A landscape with many valleys, sampled at points; each row gives a point and its height.
From any point a ball takes the steepest step (drop divided by distance) to one of its 2 nearest points. It stops when none of these is lower. Distance is the straight distance between rows; heights are no part of it.
sapos: [ 10   4  10  -2 -11 -22 -19 -11 -18  -9  -3  -3 -14   7  10  -2   0  -1
   3   7  -5]  height 391
legus: [ -5  -3 -14 -13  -1  -1   9  10  -6   4  24   8  13 -30 -13  29   3  -9
  11  -4 -11]  height 221
geza: [-11   0  17  18   6   7   7  -5  12  -1 -11  -4   2   2  -3   5  13   8
  19  21  -8]  height 384
Zokor: [ 19 -11   2  -5   1   3   1   7  20   2 -21 -11  23  -7  18  31 -17  -7
  -1 -17   4]  height 311
suzik: [ 16   0   9 -15 -16 -18 -16  20 -26   2  -6  10  -1   5  10   6  -2  -9
  11   1   7]  height 379
viri: [ -7 -15   0  30  -4   3  19  -6   8  -6 -23   0  -2  -2  -6   3  11 -28
  -5  23  -6]  height 322
Vobu: [ 25  -2  -5 -23   1 -24   3  15 -14   9 -18   6   0 -31  -5  18  -1 -10
  17 -27   1]  height 342
Dabed: [ -9  -2  11  18  14  12  18  17  21 -17 -12  -5  15  -1   6  17   3  -4
  19 -13 -11]  height 111
Sido: [ -1 -13 -24   4 -16  -3  -7  28  -3   0   9   5  25 -28  -2  15   6  10
  -5  -6 -15]  height 168
Vifud: [ -1  11   3   8  18  -6 -20  -4   0 -33   5 -12  -3  17   6  -2  -8  13
   1  -6  -1]  height 321
benid: [-13  -5  11  31   1   3  24 -10  20 -13 -27 -11  -4  15  13  -4   8  -5
  -7  22   7]  height 354
paru: [ -5  -9 -16  13  -8  16   0   3   3  -4  -7  -3  18 -10   6  -9  19  12
 -12  20   4]  height 441
Zim: [  7 -12  -5  -7 -15   3  14  -3  10   5  -4   4   9 -17   2  21  16  -6
   3   7  -6]  height 511
retu: [ 12  -2   0 -10  18 -12 -11   8 -34  13   9 -11   7   0   1   5 -15  16
 -16 -13  14]  height 602
tokig: [-10   6   8  -7   7  -4  -9  -8 -15  -3 -13  -6   9   2 -10   7 -12  -4
   5  10  16]  height 447
sapab: [ 13  -3  -6 -10 -13 -39  -8  34 -27  20   1  12   3 -38  -6  26   0   2
  -7   0  -3]  height 495
nof: [-15   9  34  17  24   5  -2 -16  36 -25  10 -10  -9  25  19 -16 -20  14
  14  -3   2]  height 315
sopiv: [ 13  -8  22  -7 -13 -12  24 -11  18 -12 -20  -6   5 -17   7  24  -4 -22
  12  -7  -3]  height 555
Lum: [-13  -8   3   7  -5  15  28   6   0  12  -6   3   7 -15 -20   0  17   2
  -2 -15 -10]  height 594
sosev: [ 13  -2  12 -18   4 -25  19  11   0   8 -22  -9   3 -26  -2  24   0  20
 -16 -22  -7]  height 608
kalu: [ -1   9  18  -3  16   6   7   8  17 -22  -4  -2  10  10  17   7  -9  16
  19 -11  -8]  height 177
doni: [-13  -7 -41  -2 -16 -20   5   9 -16  18  27  16  16 -38 -15 -15  -8   4
   4  -4 -10]  height 148
zureg: [-13  -4  -8  19 -17  -1 -13  -6   4  -9  21 -14 -13  13  -1 -20  24  15
 -16  -5  -3]  height 543
gaz: [ 14 -12  12  13 -12   4   7  -7  13 -10 -31   2   3  -2   0  -5   4 -18
   7   5 -14]  height 285
tofib: [-12   8  10 -14  20  -8 -16   1 -10  -5  -4   0  -3  31   2   6 -23  22
   9 -16   9]  height 314
Gamas: [  9   6 -14   9   5   4   9   3  10  12 -36   8   6 -23  -3  19   7 -11
  13  22 -13]  height 336
pero: [ 14   2   1 -10 -10  17 -13  18 -18  16  14   7   4  13  10  -6   8  -9
   9 -10   7]  height 404
ruf: [ -2   9 -13  14  10   9 -10  -6  -1 -26  16  -6 -21  13 -10 -31  12 -14
 -11 -16  -5]  height 414
tir: [ 17   2   6 -15  14  14  16  17  11  14 -26   4  11  -8   0   7 -12   5
   1 -31  -5]  height 340
ragiv: [  4 -20 -14   7  -6  16 -10  -7  -5  17   4  16   8  -6 -15 -18   5   7
 -14  18 -23]  height 456
Zudub: [ 17   5   2  -4 -16 -17  -1   7 -18   4 -30   3  -4   4  19   5   2  -7
  22  -8   8]  height 364
piduv: [ -5 -18  12  11  13   8  29 -10  29  -8 -17 -11  15   0   9  27 -16 -10
   1   6   9]  height 464
timuf: [ -7  23   4  -5  -2  -2 -22 -19  18 -14  14 -11 -41  22   3 -19   9 -13
  16 -11  16]  height 637
bope: [-14  -2  -7   7  -2  -4 -20  -7 -18   8  10 -10   1  19  -3  -1  -6  14
 -22  -5   5]  height 357
tuso: [-16  14   5 -10 -11  -4   2  -2 -15   5  27  -1 -20   7 -13 -22  18  16
 -23  13  10]  height 349
lepe: [-21   8 -10  28   8   9   4 -13  11 -12  -4  -4 -26  17  -6 -17  21 -17
  20  18  13]  height 472
nokig: [-15  18  12   4  16   9 -28  -6   3  -2  33 -19 -20  20  -7 -13   4  12
 -12   4   8]  height 551
guso: [ 10  -6  -2   1  -9 -10  26   3   3  17 -22 -10   6 -36 -13  13  11   4
 -22 -15  -9]  height 612
Bor: [-26 -26 -27  38   7  17  12 -14   5  -1  19  -1  -1   3 -15   8   8 -16
   2   0  -4]  height 475
Renu: [-15  -2 -17  13  12   4  19   1   3 -15 -10  12   5 -22 -21   9   9 -14
  -1  23 -16]  height 291
Rom: [  6  -3   6 -29   6   8   7  11   5  -2  11  11  15 -12  -5  25  -6   7
  17  -3  -4]  height 247
tik: [ 25   3  15 -11   5 -29  -3  -3 -11 -14 -15   0  -5  -7   9  12  -9   5
  11  -4 -18]  height 367
fusu: [ 12  17  17  -9  33  -7 -10   6 -26   6   7 -17  -6  13  13  -5 -24  13
  -6 -10  18]  height 597
Vifiz: [ 15  -5 -22  -8 -28  -4  -1  24 -14  36  -1  21  13 -25   5  -2   7  -6
  -5  14  -5]  height 471
fal: [ 10   1 -14 -22  12   8  -3  25 -17  13  -9  22  18 -28 -28  -3  -8   0
  -7  -8  -1]  height 605
pom: [ -9   3  26   6  -6  -7  11  -2  -1  -8 -31 -13  11  -7  -2   6  -7 -13
   0  10  15]  height 460
verat: [-13  12 -18   1   5   6  -1  -1 -10 -25 -16   5   2  -1  -8 -17  11   3
   5   3   9]  height 358
kibok: [  4  10  11 -11  15  12 -24  -2  -6  -2  39  -1  -1  13  -5  -8   0  10
 -13  13   5]  height 571
ziko: [  2   1 -24  15   5 -13  -2 -22 -23  -2  -8  -8  -5  -8  -6   1  -5 -16
  -1   2  -7]  height 270
miv: [ 15  -2  -1 -13  -9   0   7   7  -9   6   6   4   7  -3   8  25  -4 -16
 -11   7  -5]  height 498
pagub: [ 15  -2  -3  10  -7  13  -7   9  -3 -14   8   5   9  -4   3  -5   8 -21
  11 -13 -17]  height 476
tor: [  3  10  -6 -14   6  -9 -38  -9  -1 -11  20 -10 -31  22  -2 -18   3  15
  -9 -23  12]  height 510
ves: [-16 -16 -38   9 -11  20  27   4   7  12  11  16  11 -21 -12  -5  11  -5
 -10  13  -3]  height 524
Sus: [-18  -8 -12  36   0  12 -21   1   9 -26  13  -2  -2   5  -9 -22  25   3
   8  13   0]  height 517
gimus: [ 12  13  13 -30  -2  -7   5   5 -11  -2  16  -2 -12  16  29   1   4  -3
   6   0  28]  height 533
tep: [ 25   5   3 -18   5  -6   8  23 -17  22   0   1  10 -20   9  19  -1  -4
 -17   2   4]  height 488
Pifiv: [  7  16  16 -12   1   8  14  -2  17 -25  -6  -5   2  22  32 -15 -19 -13
  -2  -3  26]  height 680
Sek: [  6  -2 -10 -19   0 -13   1 -16 -20  11   2   8  -8 -11 -13  -4   6  28
   4   6  -7]  height 396
Nuno: [ 21 -15  -5  -1  -8  -1 -16   2 -12  -5  -5   3  14 -11   0  -4  -1   1
  -2  -6 -13]  height 493
dak: [ 13   6  -6 -12   7   9  14  -8   8   0 -18   7  -2  13  16  -4  -3   4
  -7  12   4]  height 230
boke: [  8   8  -1 -22 -11   0   0   4  -4  -3  22   7  -6  24  22  17  -1 -19
  -7   5  10]  height 514
Guvir: [  2  -3  27  17  22   3  -2  -7  23   0 -31  -8  20  -1   8   2 -27  19
  22  -2 -10]  height 323
sapi: [ 21   0  16 -26   4  -8  -8  17 -22  -1   6  -6  -2  14  26 -13  -2   8
   8 -17  32]  height 545
buf: [  7 -11 -33 -15 -17 -15  -3  21 -22  17  20  20  11 -28  -4  -3   4  12
   7 -14  -2]  height 102
duzad: [ 12   7   0 -11  -4 -14   6  14 -30   5  12   5  -2 -23  -4  -1   6   2
 -12  -2  -5]  height 478
gugeb: [  2   8  -4  16   9  13  19  -3  -4   4 -24   4 -11  16   5 -10   6 -12
  10  -6 -12]  height 217
vebiv: [ 16   2  -4  17   0   5   1  -2 -22  30  -3 -12   8 -17   6  10   0 -14
   6  -1  -4]  height 277
lukip: [ 11   2  20   4  -2  -6 -11 -16   7  -8  -9   2 -10  22  15  -1 -14  -9
  11  12 -12]  height 421
zug: [ -2   5 -14  -1   6  -4   6   9 -11  13 -27  10   2   9  -1  17 -12   0
  -9  -8 -11]  height 508
fita: [  9   0 -11 -28   3   0 -12  17 -21  -3  -1  25   4   0 -12  -6  -8   3
  -4   3   5]  height 613
Nalop: [  0 -10 -29   1 -19   4 -11 -11 -16   7  -2  -4  18   0   9  -8   5   7
 -15  14  20]  height 408
rif: [ -7  -8 -24   6 -20  -4   9  28  13  17  13  17  22 -41  -7  18   8   1
 -18  12 -25]  height 226
fub: [-19  -3 -31  -4 -21   5  -5   2 -18  21  19  19  -1   5 -11 -17  -2  -3
 -21  19  -1]  height 60
nav: [ 15   8   5   4  15 -24  -5 -15  -8 -23  -6 -20   4  -5  19   0 -11  12
   9  -7  -1]  height 350
zus: [-29   8 -22  25  12   6 -19 -19  -9   5  19 -10  -7   9 -13  -7   5  -5
  -1  20  12]  height 406
Lotu: [ -5  -6  -2 -14  -9  -2  11  -3  -3  10  -7 -13   9  15  10  20  -3   9
   2 -16  14]  height 534
moli: [ -9 -13 -33  -1  -8 -11   9  -7 -11   2  28   8  10 -30 -14   8   1   7
   1  -4 -17]  height 189
nedib: [  6   2   8 -10  14   0  22 -15  18  -8 -26  -4   8   5  25   5 -20  17
  -1   3   3]  height 262
nirib: [  8  -1  -5  -5   6  11 -16 -14   9  -7  22  -6  -2  10  14  -3  11  12
  16   0   4]  height 448
nade: [ -3  14 -19  -7   3  -1 -45  -6   4 -13  35  -2 -20  18   1 -16   7   5
  14  -9   9]  height 496
bogal: [  2   7  29  -7   5  -6  -3 -20  20 -17   7   9 -17  34  14  -5 -30 -12
   2  -1  -1]  height 453
Rolu: [ -3   3  33  -2  10  14  10 -17   3  -3   8 -13   4   6  -5  -8  -7  -8
   2  15  14]  height 376
puvo: [ 12 -15   8 -14 -22   2  -5  18   9  10 -29   8  17 -18 -11   5   8   6
  10 -12  -1]  height 556
todi: [  8 -12  -2  -9 -24  -9 -10  22  14  26 -18   2  25 -29  -9  35   6   4
 -13   6   1]  height 341
Mot: [-27 -17  16  16  21   8  14 -24  33 -27  -4  -4 -18  27 -11 -15  -5   2
   9   8   6]  height 409
puzim: [ -7  16  16  -4  18  -9 -24  -6  11 -18   9 -10  -8  27  15  -9 -21  20
  22 -16  13]  height 286
kud: [-22   1 -22  13  -7   9  -2  -1 -10  12  15   9 -14  20  -8  -6   8  -8
 -19   8  -6]  height 154
vibo: [ 10   7 -19   6  -5  -6  10  21   6  16 -30  11  10 -41 -15   8  12  -8
  -3   3 -18]  height 308
kekes: [ 10   3 -20 -13   4   3 -23 -12 -11  -4  44   2 -10  -1  -3 -14   9   8
  12   1   3]  height 473
lemad: [  5   6  -7   6   2  -5 -16  -3 -24 -19  14   8 -11   2 -20 -27   3  -7
 -23  -5 -12]  height 444
Zino: [-16   6 -29  21  -3   3 -12 -17   6  -5  10   9 -27  14   2  -7  20 -12
  15  25  -2]  height 446
Gotak: [  3   3  32   1   2  -4  -2   4  -8  16 -14  -7   8  -6   3  12 -11   3
  20 -11  -5]  height 569
vozap: [ 11  17  12 -14   7   3  13 -19  24  -8   4  -7 -21  32  37 -15 -16  -1
   2  -5  20]  height 665
Feb: [ 32  -6  -2 -23   2 -15   3   4  11  12 -17  -4  12 -34  -4  29 -13 -10
   8 -19   9]  height 335
Gav: [  9 -12 -14 -18 -30 -21 -10  24   5  26   4  13  19 -49 -22  22   0  -6
 -19   6   0]  height 355
ditup: [  8 -15 -10 -20  -8 -18  -6 -16  -9   8 -13  11   5 -22 -19  12  -6  15
   3   2 -12]  height 383
mutag: [  4  -5  -7 -11 -11   4 -10  22 -12  28 -18   6  19 -16  -7  -1  10  25
   8  -7   7]  height 549
Bis: [ 18   5  10 -27  11 -15  -7   3 -25 -13  10  13 -14   7  -8 -11 -11  -4
 -11  -8   1]  height 620
fafit: [ -7  -2 -16  18  21  14   2   3  -2   3 -17   7   5   6 -10  13  -8  -3
  -5  -3 -26]  height 497
rop: [ -3   5  23  -6  10   6  19   1  -2 -12   5  -9  -3   9  -1   0  -5 -11
 -15  -9  -3]  height 337
zumim: [  7  -9  26 -24 -10  -6  -6  13  -1   3  -6   9   5   9  -2  11 -10  23
   1  -6  -4]  height 284
Dozi: [ 10  12 -15 -13  -9  -3 -23 -11   3   0  19  -6 -24  32  24 -12   8   2
 -14   5  14]  height 630
bolo: [  3 -11  28 -19  -1   7  13   7  -1   1   6   1   5   5  -6  14  -3   8
 -23  -6 -11]  height 309
Fiv: [-10 -11  18  20  10   2  -5 -20  16  -5 -21 -10   9  14   3   4 -13  12
  14  13  -2]  height 352
rikeb: [-18  -9  19  13  16   4  37 -11  38 -21 -27   4   0   8   9   3 -25  -8
  12   9   8]  height 477
pamu: [  3  10   0  21  10  -1  10 -10 -20   2   2 -10  -2 -15  -2   6   2 -27
  -4   9 -12]  height 240
gud: [ 27 -13   8 -21   7  -3  -2  -9   6   0 -15 -10  19 -10   4  12 -23   2
   1 -13   6]  height 324
sosu: [-26 -12 -10  10  -1  25 -15  -7  14  -9  37  -4  -4  20 -12  -8   8  -1
 -12  14   9]  height 616
pera: [ -5   3   4   8  20  13 -19 -20  27 -20  16 -12 -12  22   5 -15   7  20
  22  -7   6]  height 415
dad: [ -3   9  -6 -11  -3 -16 -38  -3 -20 -16  15  -3 -18   8 -11 -30   5  16
 -19   2  15]  height 526
zope: [  9  -1 -10  12  -6  17  -3  31 -10   4  -6  16  16  -1  -2   2   2 -20
  -4 -12 -17]  height 457
bena: [  9   7  10 -12  -3  -7 -15  23 -18  24 -28   9   9 -11  -2   6  -2  16
  16  13  -4]  height 557
pok: [  4   0  47 -10 -11 -14  27  -2  23  -4 -25 -10  12 -17   6  10 -20  -7
   9  -6   4]  height 547
guguf: [ -5  -1 -18  -1  -3  24  -6   9  -9  10  25  10  11  -3  -6  -9   9   0
   3  -2   0]  height 435
dasap: [-20  -8  -6  30 -20  -1   2   8 -15   1  25   1  15 -22 -19 -23   8 -11
 -17  11 -12]  height 565
Fid: [-18  -3  26  18   5  -2   9 -23  38 -22   5 -12 -34  31   6 -19   3   4
  -4  -2   1]  height 443
rik: [ 13   1  -5  13   5  -3  -2   9  -6  25  -8 -10  12 -27   1  27   1   4
   1  -5 -22]  height 297
samid: [ -9 -13  -9  25   1  15   6  11  10   1 -20  -3  18 -14 -11  14   8 -12
  14  -6  -7]  height 167
foli: [ -9  -4 -13  13   1   1  11  -4  -4 -13  16   7   4 -20 -13   3  18   3
  -4  12 -19]  height 243
boda: [ 16  -2   4 -23 -11  -6 -34  11 -21  -7  22   2  -5  14  11 -19   0   6
  -1  -5  25]  height 528
Larim: [ -3   8 -15  -8 -23  -7   4   5 -19  17   4  18  -2 -13  -2  -5  14   1
   6  24   0]  height 491
boru: [  2  13   4 -25   5 -13  -1  -4 -23   0  32  -6 -17   3  -1 -12  10  10
 -16  -1  24]  height 388
ler: [-12  11  -7  12  15   4  19 -21   1   2  13 -13 -19  29   9  12   0 -13
  -3 -10   2]  height 430
kino: [ 14  -4  -1   2   1 -10   6 -18  -8  -9 -32   3  -5   1  -4   0 -12 -18
   0  -5  -9]  height 255
ket: [-11 -13  -8  31   1  15  -1   5  11 -16  -1   6   3  -7  -8 -18  26   2
   7  36  -4]  height 483
nabi: [  6 -31 -22  16 -18  11  -2  -4   6  -5   8   6  18 -16  -6  -3   8 -16
   1  11 -10]  height 512
tefu: [ -3   9 -11  -1  -3 -18  -4  10 -39   0  24   8 -10  -5 -13 -13  -1  -1
 -17  -5  -8]  height 463
bot: [ -6   3  22  23   6  12   9  -7  26 -16  -1 -19  -4  29  23  -6  -2  -8
 -17  17   8]  height 401
Pup: [-10  -5   2  -7  -9  13  12 -14 -11  13   5   2   1  -4 -21 -11   7  -2
 -25  21   6]  height 203
kez: [  9  -5  -8  -7   0   2 -20 -11 -13   5  13  14   2  -4 -17 -21   2  22
  -2  15 -17]  height 422
gudi: [-14   2   5  -8  -7  10  15 -13  -3   0  10   6 -13   8 -11 -14  23  15
 -14  24  -6]  height 279
feti: [-23  -2 -18  25  24  14   9 -14  16  -8  21  -7 -12  21   2  11   9  -9
   4   5  -1]  height 452
Tafo: [-29  -7 -21  32 -20   0 -20  -9   9   4  36  -9 -20   7 -10 -27  25   3
  -8  10  -1]  height 568
ruk: [  8  -6  13  -1  19  20  15  -3  13   0 -24  -9  17  -7  -2  -8  -7   5
   3 -12   3]  height 319
das: [ 13 -11   0  -1 -15  -1 -32   3 -19 -10  22   0   4   2  -3 -16   1  -3
   1  -8  -1]  height 509
luvog: [  1  -3  19  13  16  12  15  -5  27  -8  -3  -9  10  23  20  14 -17  -6
  -9  11  -5]  height 445
zapov: [  9   7  37 -21   0  -8  15  21  -1   9 -19 -10  10   3  15  14 -26  -6
 -10  -7  17]  height 699
fibu: [ -3   5 -15  12  -3  13  16   1 -18  19   4   2  -9  11   0  -7   6 -18
  -9  -5  -5]  height 213
dimo: [ 13   8  13 -27   2  -8   4 -17  -7 -15  19  12 -22  11  -4 -10   2   1
  -8   8  -7]  height 631
popa: [ 13   9  43 -10  -1   3   1   8   2   5 -17   3   3  11   9  -8 -19  -2
  17  -6  -3]  height 578
Bafo: [ 10  -4   2 -10   9 -27   0   7 -28  10 -17  -5   4 -14  -5  16 -10  18
 -12 -13   3]  height 606
Birim: [ -3  13  38  -7   6 -11   8 -11  26 -22  -5  14  -5  17  19 -12 -53  -7
  11  -6   2]  height 481
Fosab: [-10  -6  -9 -14   3  14  16  12 -10  14 -11  12  12 -15 -30   1  -2   5
 -13 -14   0]  height 600
teziv: [ 22  -5  -8 -15 -13  -6  -5  21  15   8 -15  -1  24 -22  15  37   4   7
   0  -1   1]  height 326
rit: [ 19  10  18 -13  15  -3  19  -3  15  22 -23   4   0 -12  18  20 -14   5
  19   4 -12]  height 374
Bezak: [ -8  -5 -16  -9 -15   0   8   1 -26  28   6   8  13 -20 -19 -15  -3   6
 -26  10   7]  height 144
Kugu: [ -8   0   3 -11   7  21 -18 -10  18 -20  24  -1   0  26  -3  -6  -2   3
 -11  13  15]  height 595
tipe: [ 13  -2   8 -19  -2 -32  -3  30 -41  18  21   7  -3 -24  -1  13   2  -5
  -8   0   6]  height 487
Kifa: [ 19   5  22 -10   8  -6 -10  27   0  33 -25  -3  16 -17  -1  22 -12  11
  19  -8   1]  height 563
bev: [ -6  -4   2   0  15  29   1   5   8 -16  -7  -1  15   7  -8  -8   1  -3
  14 -14   8]  height 348
tas: [ 21  -4 -13 -14 -16  -3 -11  35 -29  32  -2  25   8  -3  11  -8   6   1
  -8   1   4]  height 455
sazug: [ -6   5   7 -13   8  10   6  -7 -22  12  31 -11  -2   5  -8  -2  -2   0
 -13 -10  18]  height 410
Dakor: [ -7  26  -8   0  -3 -13 -33 -12  19  -6  16 -21 -53  17   7 -17  18  -6
 -11  -3  12]  height 626
sor: [-16  -1  -5 -11  15   5 -15  -5  -8  -7   9   1  -6  28 -11  -5  -7  19
 -11 -25   3]  height 334
mabu: [  5  -2 -28  10  -9  -6  11  18  12  15   0   9  16 -56 -17   6  19   0
   0   6 -26]  height 276
debeb: [-16   6  32   0   2   0  -4   0  20 -18   7  -8  -6  26  10   2  -8  25
  14 -15  -2]  height 238
Narun: [  8  19  22 -15   2  -2  10  13   6 -10 -17   0  10  10  38   4 -24  -3
  -1   4  25]  height 692
tupim: [-18  -2  13  23  -2   2   0 -23  21 -15  17 -11 -28  23  -4 -12  17  -8
  -9  11  -3]  height 482
sibim: [-25 -21 -41  30  -2  15  17  -4   6  11  26   7  -2  -2  -7 -15  10   3
 -16   7  -7]  height 500
Fomo: [-18   5  40   2   5  -7  31  -5  28 -10 -19 -11  10  -6  15   3 -28   8
  19 -17  11]  height 537
dobok: [ -5 -11 -30  19   5  17   9  15   4  14  -9  16  15  -9 -16   9  -5 -19
 -12  -9 -27]  height 480
pona: [-15   7  36  12   3   3  15  -4  13 -19 -26  -1   6  13   1  -5 -22 -16
   9   6   3]  height 479
Lod: [-10  23  -9  28  11   3  -1  -7  18 -34   3 -15 -26  20  18 -14  17 -21
  12   0  11]  height 499
lam: [  7  13 -11  -8   2  11   2 -17  13 -12   1  -1 -18  30  18 -13   5 -10
  -3   8  19]  height 648
Dop: [-11  -2  12  19 -11  -5   0  -7  -4 -19  12  -7 -11  10  -7  -7  15  -6
 -20   8 -10]  height 516
bok: [-24   3  -8  31  -7   9 -11   3 -14 -12  15  -6   4  -6 -20 -22  16 -11
  -6   5   1]  height 544
Vul: [ -8  13  29   5   2   3 -14 -18  16 -14  23 -24 -18  16   0 -21  11   6
  -4   4  12]  height 525
bub: [-16   5  -7  12   8  11 -18 -11 -11   1   8  -8   8   5  -9  -1  -2 -10
  21  11  13]  height 429
ret: [-17  19  13  24  16  10  -9  -7  39 -18   7 -16 -23  36  14  -8  -3 -13
  -6  18  17]  height 454
voz: [  9   3  12 -37   4  -5   5  17  -3  16 -14  16   6 -12 -14  25 -12  10
   4  -3  -1]  height 265
zin: [ -6   7 -28  11 -16  -7 -30 -10  -2  13  41  -2 -23   6   1 -29  17   7
 -13   8  -5]  height 592
Lef: [-15  -3 -14   2 -13  -3  -1  15 -13   4  -6  14  -1  22  -3  15  -4  -4
 -12 -17 -12]  height 515
Kudo: [ 19 -18 -28 -14 -19 -15 -10  31  -4  14   5  10  19 -30   0  22   2  11
  -2 -25  -6]  height 133
teb: [ -8  -7  26  -4  -7  -1  21  -7  14   6 -21 -17  11   5  15   9  -5  15
  15 -17  15]  height 529
Ramur: [  4  -2  15   9  20   3  22 -16  26  -4 -41 -11   8 -11   6  -3 -11  14
   7   1  -4]  height 292
padeg: [ -3  16  10   4  18  10  20 -17   4  15   2 -16  -7  21  19   4  -5   4
  12  -9   4]  height 411
neson: [ 24  14  30 -11  19  -7  -6  22 -20  13  -3   3  -3  10  14  -3 -17   2
   2  -6   2]  height 589
fusub: [-13 -12   3  20  16  23  13 -12  22 -19 -11   0   0  17  -3  -9   0 -12
  15   3   7]  height 380
Bokiz: [ 29  12  19 -11  17   5  14  17  26  18 -31   3   8 -24  -2  16 -11  -9
   5 -11 -15]  height 356
Zes: [-12  13  11  24   7  -4   8  -6  16 -34  -9  -8 -13  23  19  -3  -5 -17
  13  -7   2]  height 518
rul: [  0  -9  -4 -19  -4  13   9   4   0  22 -15   3  12  -1   4   9   2  21
   0   0  12]  height 541
zub: [  4 -14  -5  13 -16 -13  -8   3 -10  22  -6   2  10 -31 -13  10   8  11
   5  -6 -33]  height 316
deto: [  9  -4  -9  -1 -24 -21   9   8 -12  16 -31   6  -7 -15   1  18   9  -6
   7 -12 -11]  height 353
Gavuz: [-10   1 -22  10  -3  -2 -31  -8 -23  13  21  -8   7   5  -4  -6  -7   3
 -13  17  15]  height 381
guvo: [-10  13 -14   0  17   2   7  10   1 -25 -21   8  10 -14 -10  12   5   2
   7   9  -8]  height 325
Ruvos: [  7 -15 -21 -23 -27 -18   5   5  -5  19  -9  22   8 -37 -18  10   4   8
 -14   6 -12]  height 370
Fova: [-12 -19  -7  18 -23  10  14   9  -6  11   3  11  12 -26 -28 -16  15 -16
  -4  -4 -20]  height 584
bov: [-15  15  22   6  20   8 -19 -26  43 -13  21 -21 -28  26  11 -21  -7   9
  22  -9  19]  height 377
Fiso: [ -3 -20  17  -3 -10   2  19 -20  17  10  -8 -15  14 -13   5  22   6   6
  12   6  11]  height 520
bagot: [ -1   7   4  -3  11   7  25 -15   3  26 -10  -5  -3   2   9  22  -2  -3
  16   2  -5]  height 392
Lomik: [  5  -3 -13   6 -24  10 -10  31 -23  17   5  15   6   9   2 -12   2  -8
 -14  -1  -7]  height 432
Tufam: [ -6  12   2 -11 -12  -5  -9 -16  22 -31  14   7 -27  23  10 -13  22   1
  16   0   8]  height 651
Lotof: [-17   8 -12  11   0  -7   0 -15   3 -10  -1   5 -11  11   0  12  10   3
  19  18  -6]  height 416
zados: [ 11   4 -11 -16  -7 -17  27  11 -10   6 -19   2  -7 -11   6  22   1  -9
  13 -27  -4]  height 346
Rezu: [ -9   1 -13   8 -12   1  -6  -9  -3 -27  -7   0 -13  13 -11 -25  16  -7
  10 -14   1]  height 386
tef: [  1  13 -18  -7 -12  -7 -31 -17   8  -1  28  -5 -39  15   1 -23  18   1
 -19  11  13]  height 614
liv: [ -2 -34 -11  25   4  15   2 -18  13 -11  13  -3   4   3  -9   1   6 -17
   7  14  -7]  height 494

For each start below, name the point where the ball stops.
tipe => buf
Kugu => dak
tor => Dabed
gimus => buf
Fiso => buf
feti => dak
Rolu => buf
